Points, in no order, along strands that fork and pass close to each other.
In the rows, zero is written as 128.
Two points are linked if the straight distance between their rows is under 91.5. Some points are linked to none.
K151: [126  97  71  44 149 178 168 114 174  60 106 117 106  96 109 131 117 155
 180 104 134 156  85  96 130 152 154 116 123]
K248: [170 141 121 124 156 188 102 144 158 144 110  76 141 134 160 118  58 124
 121  86 199 152  86 140 119  89  83 132  92]
K963: [138  95 167 116 117 112 130  73 109 123 113 187 152 127 102 139 179 152
 125 149 101  83 159 117 155 143 165 102 165]
K832: [154 156 120 173 156 207  83 162 137 117 110  98 117 136 130 103 154 159
 106 103 142 149  98 122 127 158  87 120  76]
K786: [166 137 131 120 178 171 122 140 158 146 104 114 135 138 159 138  37 100
 119 103 187 148  89 141 109  87 101 135 131]
K171: [125 102  93  75 123 156 170 118 164 112 120  87 125 116 140 132  68 120
 189 119 160 134 113 120 108 103 132 126 123]
K829: [ 85 163  75 115 116 140 155 186 143 147 142  97 116 117 127 137  75  93
 111 150 111 175 106 152 108 147  93 147  64]
K790: [198 103 167 118 140 149  98 101 138 139 135  85 131 147 159 135  94 122
 163  72 192 122 135 116  94  59 108 137 154]
K608: [160 121 196 182 121 131  71 118 112 144 133 142 120 130 130 123 200 163
 127  92 149  99 153 122 143 126 102 113 134]
K141: [ 94 142 143 180  81  94 119 164 112 137 153  66 149 105 156  87 149 149
 117 122 120 159 144 149 161 126 127 162  43]
K893: [121  98  71  41 154 160 170 109 171  62  90 144 117 103  97 147 114 145
 171 125 112 148  93  86 126 151 164 115 155]
K92: [ 60 123  64  85  99 101 186 162 150 114 143  80 115  80 125 127 106 111
 163 149 109 167 111 127 137 139 128 149  58]
K420: [192 101 177 106 152 182  89  93 133  99 130 116 117 134 147 143 125 161
 158  64 156 106 142 114 111  91 135 113 173]
K410: [162 145 189 225 137 129  44 145 106 160 136 104 123 134 135 112 209 149
 107  92 154 116 130 120 131 120  50 117 100]
K379: [130 108 145 117  91  71 134 122 113 145 156  92 134 120 169 109 131 127
 185 105 148 106 173 129 129  88 142 136 143]
K152: [159 137 142 103 172 124 121 104 125 128 118 165 157 164 122 165  88 108
 115 150  93 130 148 117  99  95 146 119 207]
K58: [ 87 142 132 161  71  61 132 166 114 145 170  57 143  96 171  93 124 130
 130 117 116 153 150 156 155 110 131 162  66]
K293: [145 123 106  72 180 149 160 106 151 114  97 134 141 135 128 166  23  95
 143 145 132 136 113 124 107  84 141 128 191]
K994: [157 100 116  72 142 181 157  96 158 100 109  99 123 118 139 136  72 140
 186 104 163 134 117 114 110 102 147 122 151]
K802: [133 107 159 114 126  85 142  75 102 133 126 197 176 143 100 147 157 131
  92 178  79  90 151 116 141 132 167 106 186]
K958: [130 162 102 167 171 217 108 156 150  88 108 113  97 130 115  91 170 174
  98 107 130 144  83 120 136 182 103 116  83]
K788: [130 113 143 139 130 163 120 112 127 107 109 165 114 120 104 112 200 168
 124 122 124 107 136 126 165 177 148 100 123]
K320: [133 173 132 162 125 124  97 172 105 174 139 126 115 156 135 127 123  93
  89 143 129 147 112 151  96 135  86 131 124]
K265: [127  96 181 155  90  84 113 105 116 132 147 125 138 112 158 109 188 163
 163  84 147  87 178 132 175 114 148 134 141]
K885: [114 139 170 201  87  87  93 152 105 139 151  68 148 107 161  82 177 160
 118  93 137 135 152 148 166 115 114 160  64]
K487: [118 115 174 165  76  44 116 123 100 160 168 127 143 122 165 112 162 115
 148 111 136 101 164 156 160 111 133 137 140]
K57: [177 108 157 106 146 158  98 110 130 118 123 126 127 141 143 139 118 136
 158  95 148 116 146 120 106  96 141 118 163]
K168: [ 99 128  57  72 154 141 174 144 164  96  90 162 113 115  84 151 108 116
 134 155 108 149  89  93 117 164 151 129 137]
K169: [168 101 137  78 146 164 135  92 137 108 117 122 129 133 139 142  98 139
 177 110 145 121 140 111 102  95 149 120 175]
K317: [157 105 121  61 164 156 145  72 139  96 101 135 151 132 119 160  89 138
 163 133 109 125 143  97 107  98 163 109 198]
K636: [175 133 169 142 199 157  89  97 127 101 120 179 161 179 107 149 130 153
  94 132  97 120 151  99 112 109 147 115 211]
K110: [131 124 190 196 105 108  82 119 103 152 139 130 129 125 132 106 204 151
 121  98 145 106 150 139 168 132 100 130 107]
K290: [176 108 157 131 109 146  87 133 133 127 152  55 132 127 175 102 136 156
 163  61 179 115 147 118 115  75 107 141 107]
K875: [181 126 188 150 178 159  71 113 122 121 123 170 145 162 128 146 146 150
 114 110 120 114 147 107 108 110 130 110 185]
K350: [124 152  88 150 187 211 126 149 157  67 105 150  94 136  92 104 162 169
  96 115 129 133  74 108 129 195 137 114 117]
K405: [ 74 141  68 116 137 147 173 155 145 105 110 148 102 118  82 115 160 128
 103 156 121 162  94 109 134 188 125 140  73]
K623: [104 118 156 165  72  58 129  88  95 162 152 169 142 133 122 128 168 107
 105 154 120  90 139 168 168 156 135 124 147]
K3: [128 112 164 133  77  45 122 122  97 163 175 122 132 129 167 126 137 100
 158 121 130 104 168 146 126  96 132 123 157]
K847: [ 87 163  95 135 102 122 150 177 118 155 145 105 106 116 129 118 111  93
  98 161 107 158 113 154 116 158 110 145  70]
K65: [ 60 138  80 122  63  76 182 141 104 142 149 132 103  89 107 127 124  89
 114 181  87 131 115 151 157 161 135 141  99]
K354: [ 62 143  98 150  97 125 154 142 117 130 135 118 113 106 106 102 167 126
 102 155 120 159 114 146 156 173 127 153  44]
K68: [ 64 126  79 110  97 117 171 164 140 105 146  86 124  84 124 110 134 135
 149 142 110 181 122 123 146 150 136 159  30]
K148: [ 67 120 100 129  52  43 172 121 108 146 161 125 119  87 127 121 129  95
 134 167  87 109 130 167 180 142 145 145 118]
K199: [ 88 141  52  86 146 153 177 161 165  94 103 155 103 114  82 130 134 124
 125 155 122 163  81 101 118 182 130 139  99]
K343: [125 143 138 169 168 110 137  86  98 104 104 200 155 173  79 128 161 154
  38 192 101  81 136 115 128 164 152 111 176]
K180: [175 152 165 185 156 114  57 151 115 169 133 137 123 174 144 140 144 101
 102 110 146 136 122 129  92 106  73 129 151]
K581: [146 116 170 125 104  76 111 108  94 160 159 154 135 144 148 146 132  94
 141 132 116 112 165 136 109  95 136 110 175]
K624: [110 136 147 172 123 104 134  89  99 141 111 185 127 150  94 122 182 139
  68 168 131  92 134 145 144 173 128 117 141]
K905: [175 134 183 203 122 136  40 158 115 150 142  69 133 123 149 106 194 160
 119  74 155 133 130 117 135  99  58 125  80]
K439: [ 59 150  80 118  83  96 176 166 118 144 152 117 101  94 113 126 121  93
 113 173  90 148 116 151 131 159 118 147  72]
K193: [179  98 203 158 127 146  74 105 121 116 138 148 116 128 135 133 190 178
 146  66 134  80 161 108 148 118 124  98 148]
K983: [141 148  90 121 155 190 124 166 167 138 112  93 139 130 148 123  59 114
 117 109 167 170  85 143 118 120  93 142  74]
K691: [157 122 156 107 134  97 117 105 107 143 139 170 148 158 129 158 117 100
 120 157  96 111 155 127 103 107 146 109 196]
K732: [169 145 127 129 201 165 117 123 150 129 102 141 143 151 146 151  30 101
 119 120 166 138  96 137 110  81 120 139 178]
K824: [134 115 124 100 124 123 139 115 119 136 114 164 133 134 118 139 143 122
 141 154 106 119 146 117 128 135 168 114 156]
K539: [140 149 103 109 155 150 123 153 142 147 114 141 126 150 138 143  76  91
 127 131 136 140 113 139  97 117 122 135 144]
K260: [157 147 143 137 212 146 101 107 138 107 118 171 168 177 107 158  92 135
  93 147  98 126 137 105 106 102 158 126 220]
K795: [124 166 107 147 155 133 130 151 123 141 121 162 117 164 114 134 103  98
  82 169 112 128 109 135  98 154 126 131 157]
K685: [ 91 118  50  46 160 120 187 132 167  94  87 157 120 105  88 177  67  95
 149 174  90 146  87  93 111 136 143 123 161]
K494: [104 129  94  90  96  99 154 156 120 149 152 102 104 107 147 147  61  77
 158 150 107 128 136 154 101 110 110 124 131]
K396: [ 88 114 122 147  50  49 156  97 100 159 153 148 134 113 119 127 142 101
 115 167  97 101 132 171 178 151 140 136 137]
K597: [157 153 141 150 134 120  89 159 112 174 139 127 119 166 144 139 105  89
 113 122 138 143 123 143  93 110  94 132 146]
K504: [133 115  95  57 156 147 160 103 143 101  97 147 138 125 115 159  87 123
 158 151 105 136 129 101 109 112 161 112 177]
K556: [ 83 113  58  69 112 124 186 152 156 113 127  92 115  94 124 133  92 114
 176 133 125 155 114 121 123 131 131 140  82]
K356: [ 97 138 120 149  98 155 119 165 138  87 143  51 143  93 147  89 143 183
 131 114 120 185 126 126 155 130 129 149   7]
K528: [121 152 122 149 166 126 134 116 115 110 107 193 136 168  88 126 145 137
  66 180 104 101 124 112 118 163 163 114 173]
K157: [175 120 168 122 150 145  96 112 124 134 119 158 138 154 136 145 144 132
 141 114 128 119 151 114 109 106 136 108 174]
K36: [138 126 105  78 158 129 162 119 142 141 111 125 124 131 143 175  13  73
 148 147 130 131 115 139  95  86 116 123 178]
K955: [ 98 136 109 115  83  87 151 161 115 162 157 106 112 109 142 128 105  85
 143 146 111 133 135 153 124 126 122 138 109]
K498: [ 67 121  96 130  92 116 167 119 122 127 117 143 110 105  91 107 181 132
 110 157 122 141 113 136 164 189 142 140  77]
K381: [163 150 178 201 136 108  52 148 109 180 140 120 131 152 138 124 184 121
 103 100 151 141 126 129 106 106  64 121 121]
K812: [104 108  71  64 129 162 170 144 160  95 115 106 108  96 122 125 117 135
 177 113 134 153 106 109 124 143 141 130  93]
K471: [119 131  88  78 120 113 170 141 134 151 138 122 108 113 133 169  35  73
 147 159 101 122 122 149  91 106 113 118 160]
K827: [125 131 193 218  95  83  78 135 105 154 150 101 144 112 143 101 200 153
 122  91 150 119 149 146 171 118  87 147  86]
K789: [187 107 180 130 148 188  72 115 128 100 137 127 105 133 142 136 164 180
 144  60 138  92 142 108 133 118 130  95 153]
K759: [ 89 126  95 111 110 124 167 122 128 128 111 167 116 123  93 116 174 127
 113 165 119 129 120 121 151 182 156 125 106]
K860: [114 128 150 167 123 140 125 101 117 121 108 174 124 131  96 114 198 157
 101 138 128  99 137 139 159 186 133 116 122]
K571: [193  98 166 123 120 155  96 108 143 123 149  53 125 135 169 114 101 151
 174  61 199 116 138 110 103  64 104 144 129]
K834: [163 126 124  92 193 172 151 101 152 110  91 128 137 132 142 156  18 102
 141 124 170 137  97 135 109  80 128 131 174]
K764: [ 78 139 123 139  68  58 150 167 109 155 171  80 127  96 162 109 113 106
 141 131 112 135 149 155 150 116 132 153 100]
K695: [101 172 114 157 119 129 126 160 109 158 140 118 113 145 119 115 134 106
  81 152 125 148 116 155 117 157  99 137  88]
K493: [ 85 129  97 129 100 146 147 166 145  99 138  76 127  92 129  99 150 165
 137 126 119 188 116 127 148 151 130 157  19]
K978: [170 120 170 168 116 134  56 152 123 149 150  66 135 128 165 103 169 155
 140  62 162 124 144 117 128  85  93 135  96]
K351: [105 165 103 153 159 124 144 135 121 121 108 177 113 163  90 125 132 120
  65 181 110 118 110 118 105 168 142 127 154]
K372: [ 88 143 128 164  94 128 125 152 115 140 138  95 129 113 132  98 167 145
 118 128 128 151 132 151 158 151 126 145  52]
K724: [128 128  95  88 133 149 148 143 148 134 118 110 123 131 142 135  82 103
 162 124 142 139 120 131 107 117 127 138 126]
K371: [109 163  76 120 142 168 141 181 163 148 119  95 131 126 137 127  53 103
 107 128 141 176  95 147 109 132  90 147  62]
K163: [127  98  88  49 159 150 164  98 152  76  92 163 140 121  95 153 122 141
 153 149  93 132 115  80 119 135 182 112 174]
K61: [109 113 177 180  82  58 111 116 110 143 147 119 148 111 160 106 181 145
 142  90 146  96 169 151 185 121 135 151 120]
K480: [127 158 104 122 141 122 128 160 127 151 132 152 113 148 129 149  73  81
 103 156 111 134 113 152  97 133 117 127 154]
K194: [ 99 155  87 138 159 173 143 155 144  94 101 154 103 133  88 105 166 153
  98 142 125 148  94 116 129 191 136 130  99]
K132: [134 105 134 109 102 116 137 120 128 118 149  77 126 112 168 100 134 152
 191  92 155 114 164 124 130  98 149 135 118]
K403: [121 123 152 165 159 134 133  76 112  97  96 202 138 150  68 120 181 176
  60 157 107  82 140 117 145 177 149 101 163]
K352: [153  89 163 105 121 129 119  82 122 112 124 161 137 115 121 135 169 163
 158 113 113  91 168 112 151 122 174  97 159]
K756: [120 121 169 170  98  78 128  77  93 152 136 189 145 149 101 137 175 125
  82 159 120  84 139 151 158 160 126 108 156]
K544: [133 130 136 124 142  91 153  90 103 125 126 193 159 155  90 152 132 122
  66 201  61  95 134 110 121 143 165 105 190]
K124: [176 122 149 113 137 137 108 118 133 152 135 101 132 146 170 145  68 101
 155  96 178 130 135 129  85  72 109 139 151]
K27: [141  84 176 122  93  97 123  92 116 126 143 143 140 117 145 118 171 154
 174  98 132  78 179 124 162 115 162 114 153]

Follow the links from the first point to the second, and from the first to the third. Name the last point that the two ways share.
K597, K786, K624 => K847
K352, K157, K132 => K3
K834, K148, K597 => K847
K68, K379, K110 => K57
K759, K480, K581 => K57
K317, K354, K293 => K141
K265, K556, K351 => K169
K795, K504, K487 => K169

A fork is a point with three links, a tip a point with one. Leave the first point through the second and follow the links. Name the first fork or tip that comes.
K320, K597 => K124
K556, K812 => K169
K860, K624 => K847
K544, K802 => K3
K893, K151 => K356
K983, K248 => K141
K65, K148 => K788
K994, K171 => K403

Name the points in between on the shortest way along the links from the first point to the second, in order.
K556, K420 => K812 > K151 > K893 > K163 > K504 > K317 > K169 > K57
K487, K151 => K3 > K581 > K691 > K152 > K260 > K636 > K875 > K157 > K57 > K169 > K317 > K504 > K163 > K893
K494, K180 => K471 > K36 > K293 > K834 > K732 > K786 > K248 > K983 > K371 > K829 > K847 > K695 > K320 > K597
K260, K471 => K636 > K875 > K157 > K57 > K420 > K789 > K193 > K608 > K110 > K827 > K885 > K141 > K58 > K764 > K955 > K494
K439, K978 => K847 > K695 > K320 > K597 > K180 > K381 > K410 > K905
